The views of a scene show one set of named points, each view turned or mirrored, shifted and resized as a whole, with a little noise and some points left out.

Scene 1
View 1
miro: 30,-5,-19,2,-17,21,5,14,-21,6,-15,2,14,4,-49,16,26,7,6,-16
zevo: 9,11,-12,-1,-9,12,20,-3,-22,-16,-26,-9,8,-11,-54,22,43,-19,2,8
Feku: 4,15,-10,23,-41,40,16,7,8,-1,-34,-18,11,-40,-24,25,6,-63,-11,23
kofo: 4,3,-10,-2,-37,17,19,-2,-18,-19,-16,-15,1,-26,-57,20,35,-18,2,14
nase: 18,27,-23,13,-27,3,26,2,-5,7,3,-14,0,0,-6,27,27,-25,-17,3
zef: 5,25,-21,3,-58,10,19,4,-5,-14,3,-18,-3,-13,-9,33,22,-26,-15,-5
bami: 7,17,-12,-1,-64,26,13,3,-3,-28,-12,-13,-5,-24,-18,33,10,-23,-16,2
vita: 14,24,-19,28,-24,10,23,4,-1,18,-1,-21,7,-11,-3,21,27,-49,-11,11
ket: 19,-11,-8,16,-11,22,8,4,-24,-2,-16,-9,11,-11,-53,7,42,-21,15,5
Fepiv: 19,13,-17,27,-41,26,26,5,7,28,-5,-19,2,-33,-22,17,8,-42,-12,35
Lup: 15,19,-8,23,-28,39,6,8,1,-15,-39,-8,13,-18,-5,28,9,-60,-14,2
sidar: 30,21,-26,3,13,20,21,13,-9,25,-43,5,28,8,-43,28,17,-13,-10,-4
Nimu: 4,6,-12,16,-28,5,26,-6,-16,-2,4,-24,-2,-22,-41,13,47,-32,4,25
fis: 27,40,-23,12,-9,5,24,3,-5,-1,-14,-2,4,19,11,36,21,-27,-29,-10
bife: 39,15,-15,24,-28,35,-2,16,0,-2,-19,3,10,9,14,25,1,-29,-18,-21
des: 10,28,-24,7,-2,8,16,9,-13,3,-26,-9,23,6,-23,31,36,-33,-5,-16
fiv: 31,28,-16,22,-34,39,15,13,15,10,-33,-2,10,-13,7,33,-14,-44,-33,8
dafuz: 16,-15,-9,5,-14,22,-5,7,-34,-20,-17,-6,15,-1,-56,9,49,-9,23,-22
View 2
Feku: -1,6,-34,24,-24,0,-30,0,4,-19,19,9,18,-12,16,-30,19,-6,-38,4
Nimu: -14,-2,-11,9,-24,4,-21,17,-20,-2,15,10,-23,-18,22,-26,12,-23,-22,0
miro: -6,-22,-15,-4,-17,8,-22,-21,-12,-9,-3,4,-29,-23,3,-1,-2,0,-4,-13
vita: -23,13,-28,10,-9,0,-24,16,-5,-15,10,5,-10,-3,27,-18,17,4,-25,-12
Lup: -13,2,-28,20,-7,-3,-25,-10,-1,-21,7,6,22,-7,14,-15,9,4,-42,-4
des: -15,4,-12,-5,-9,-12,-24,-5,-21,-14,-10,8,-7,-12,16,-16,-1,12,-22,-21
kofo: 0,-11,-8,14,-30,2,-20,-3,-17,-1,7,15,-17,-22,7,-26,4,-24,-25,4
zevo: -4,-11,-3,-3,-19,-1,-21,-4,-30,-3,-1,12,-7,-19,10,-23,-8,-20,-23,-1
fis: -26,16,-19,5,7,-3,-13,3,-7,-10,-15,6,-8,17,13,-3,-4,15,-22,-16
bife: -24,-3,-31,19,5,6,-18,-17,9,-21,-2,1,0,1,9,10,6,19,-28,-14
ket: -10,-22,-13,-6,-21,8,-27,-7,-24,-10,12,2,-14,-31,17,-13,4,-16,-15,-6
dafuz: -14,-35,0,-1,-17,2,-22,-22,-30,-9,2,5,-22,-41,10,-4,-3,-12,-20,-11
zef: -17,7,-13,36,-15,-5,-11,1,-1,-4,-2,16,-25,-3,8,-16,13,0,-34,-5
bami: -6,0,-16,40,-20,-1,-11,-8,4,-4,1,18,-12,-5,-1,-18,10,-8,-38,4
sidar: 3,-1,-27,-24,-15,1,-31,-13,-13,-16,-9,2,-3,-7,7,-12,-9,13,1,-17
Fepiv: -5,10,-41,16,-24,11,-28,15,9,-14,22,5,-8,-3,20,-25,23,-7,-18,2
View 3
Fepiv: 6,0,-7,8,11,-9,11,-20,-5,5,2,2,-18,-20,-7,13,8,0,-10,22
miro: 11,-4,15,-1,-9,14,0,10,-13,7,-10,-5,-15,11,3,16,1,9,9,4
nase: -1,-7,11,7,15,-10,1,-3,-13,11,-3,1,-21,-10,-4,8,12,-6,0,-4
Lup: -1,1,-7,-10,2,-14,-14,-8,-1,-9,6,7,-13,-14,-2,19,-5,-17,-1,4
zef: -2,-4,16,2,17,-17,-8,0,-13,5,2,0,-9,-16,-1,-1,6,-5,12,9
Nimu: 6,1,4,9,8,-9,12,6,-11,21,-4,11,-24,-5,-7,11,7,-11,10,24
dafuz: 12,5,12,-4,-13,12,0,22,-14,12,-7,6,-13,16,1,20,-7,-7,26,10
ket: 12,4,2,1,-9,7,7,11,-10,14,-7,7,-20,9,-2,22,-2,-6,12,16
zevo: 7,-5,9,-2,-4,-5,-2,18,-6,13,-11,10,-30,6,0,13,0,-9,8,17
Feku: 4,3,-10,-6,4,-16,-6,-13,3,-7,6,10,-16,-21,-5,16,-3,-11,-5,26
bife: -1,-2,2,-6,3,-4,-13,-13,-14,-7,2,-11,-3,-8,0,17,-1,-5,0,-21
fiv: 0,-8,-5,-5,6,-14,-12,-21,-3,-10,0,-9,-12,-18,-1,13,1,-1,-14,-3
kofo: 7,-1,9,1,0,-10,0,13,-6,12,-8,6,-19,-1,0,7,-3,-4,13,32
bami: 0,-4,9,-4,10,-22,-12,0,-9,1,0,-5,-5,-15,1,-1,-4,-3,12,20
vita: -1,0,2,6,15,-7,5,-10,-10,7,5,9,-22,-16,-9,15,12,-12,-3,0
View 4
Feku: 23,56,-6,-25,-13,0,-9,-1,-12,-2,37,-2,14,11,-35,-11,12,-34,3,-10
bami: 12,32,-21,-17,1,-4,3,-16,-7,-7,14,10,29,-18,-47,-9,11,-12,29,7
nase: -10,11,3,0,1,9,-5,-11,-8,12,24,-6,24,-7,-11,-18,17,-3,29,-3
kofo: 14,34,-4,-13,13,-19,0,-5,28,12,-1,0,20,-4,-25,4,3,-21,19,10
miro: -7,15,2,-20,18,-9,20,-18,11,18,2,7,-9,0,-2,19,2,15,14,14
zevo: -2,27,14,-13,5,-24,5,4,24,10,3,-3,15,-7,-5,7,-3,-16,19,8
sidar: -21,26,38,-27,-5,-1,13,0,-4,16,20,-6,-23,2,2,17,9,1,21,1
fis: -26,6,15,-6,-15,5,3,-5,-29,-2,34,-3,20,-18,-1,-14,13,8,36,-5
zef: 1,17,-13,-4,4,8,-1,-24,-5,-1,19,5,35,-16,-36,-18,10,-10,31,6
des: -20,17,26,-12,-7,1,8,-11,-1,-1,26,-3,12,-5,3,-3,-9,-10,16,4
bife: -5,17,-15,-24,-11,7,14,-18,-43,-7,39,12,7,-7,-7,-5,9,21,13,-4
Fepiv: 18,42,-8,-11,2,14,-18,-6,-7,24,29,-11,9,16,-29,-16,35,-19,12,-14
Lup: 10,42,-6,-27,-20,-4,3,-2,-25,-14,41,5,16,-1,-17,-8,1,-16,5,-8
fiv: 2,38,-5,-28,-18,11,1,-4,-43,-1,42,1,1,-3,-28,-9,28,0,21,-13
vita: -2,21,3,-1,-4,15,-12,-10,-11,13,36,-9,22,9,-7,-23,16,-14,10,-12
ket: 9,25,-2,-15,14,-20,6,-4,25,19,6,-1,5,11,8,10,-3,-5,0,6
dafuz: 2,15,-6,-19,19,-27,21,-16,28,8,-2,10,8,0,12,18,-21,4,-2,19
View 5
bami: -8,21,23,10,13,-2,40,14,-11,-7,19,15,1,6,-20,-18,-42,24,-10,30
Nimu: -13,40,12,36,-31,22,31,7,-24,10,16,22,-12,-15,-9,-15,-33,3,-7,10
Fepiv: -9,26,3,18,-18,-3,23,-15,-18,9,27,30,-17,5,-20,-21,4,6,0,31
bife: 7,-4,2,20,30,-16,43,9,4,-9,-3,6,12,2,-20,1,2,-3,8,9
nase: -1,15,8,18,-15,7,41,1,4,-1,4,15,2,-18,-14,-8,-10,6,-19,11
Feku: -12,14,5,18,0,-14,7,-4,-42,5,30,10,-8,14,-16,-26,-12,21,4,21
fis: 4,-3,-2,7,-4,-2,38,7,15,-6,-8,2,21,-21,-8,-1,-2,10,-18,-2
des: -9,6,11,27,3,8,34,5,-15,8,0,-5,19,-34,1,-16,-9,5,-7,-10
sidar: -17,18,-1,13,10,9,34,-4,-7,29,4,4,31,-41,11,-19,9,-2,23,-3
vita: -2,10,4,28,-20,-1,28,-6,-14,-1,9,14,-8,-9,-17,-13,2,4,-17,8
fiv: -2,1,-5,0,15,-22,24,-5,-3,1,13,13,10,10,-17,-12,10,13,6,24
kofo: -20,42,19,26,-5,20,34,14,-27,13,21,18,2,-14,-4,-21,-46,12,6,17
zef: -4,15,24,16,2,3,46,8,-3,-10,12,14,-3,-7,-22,-16,-32,17,-26,22
miro: -14,34,17,33,22,20,57,13,-6,21,3,16,16,-31,-2,-11,-20,-13,25,6
Lup: -3,0,1,20,14,-18,15,8,-30,-3,14,-2,6,10,-12,-11,-11,16,5,8
dafuz: -15,37,22,54,17,26,50,27,-29,15,2,6,10,-28,1,-6,-45,-14,24,-7

Which points are out of place in each view (at most two, in the order of its rows)? Write none if all are in place.
view 1 -> fiv
view 2 -> zevo
view 3 -> none
view 4 -> none
view 5 -> none
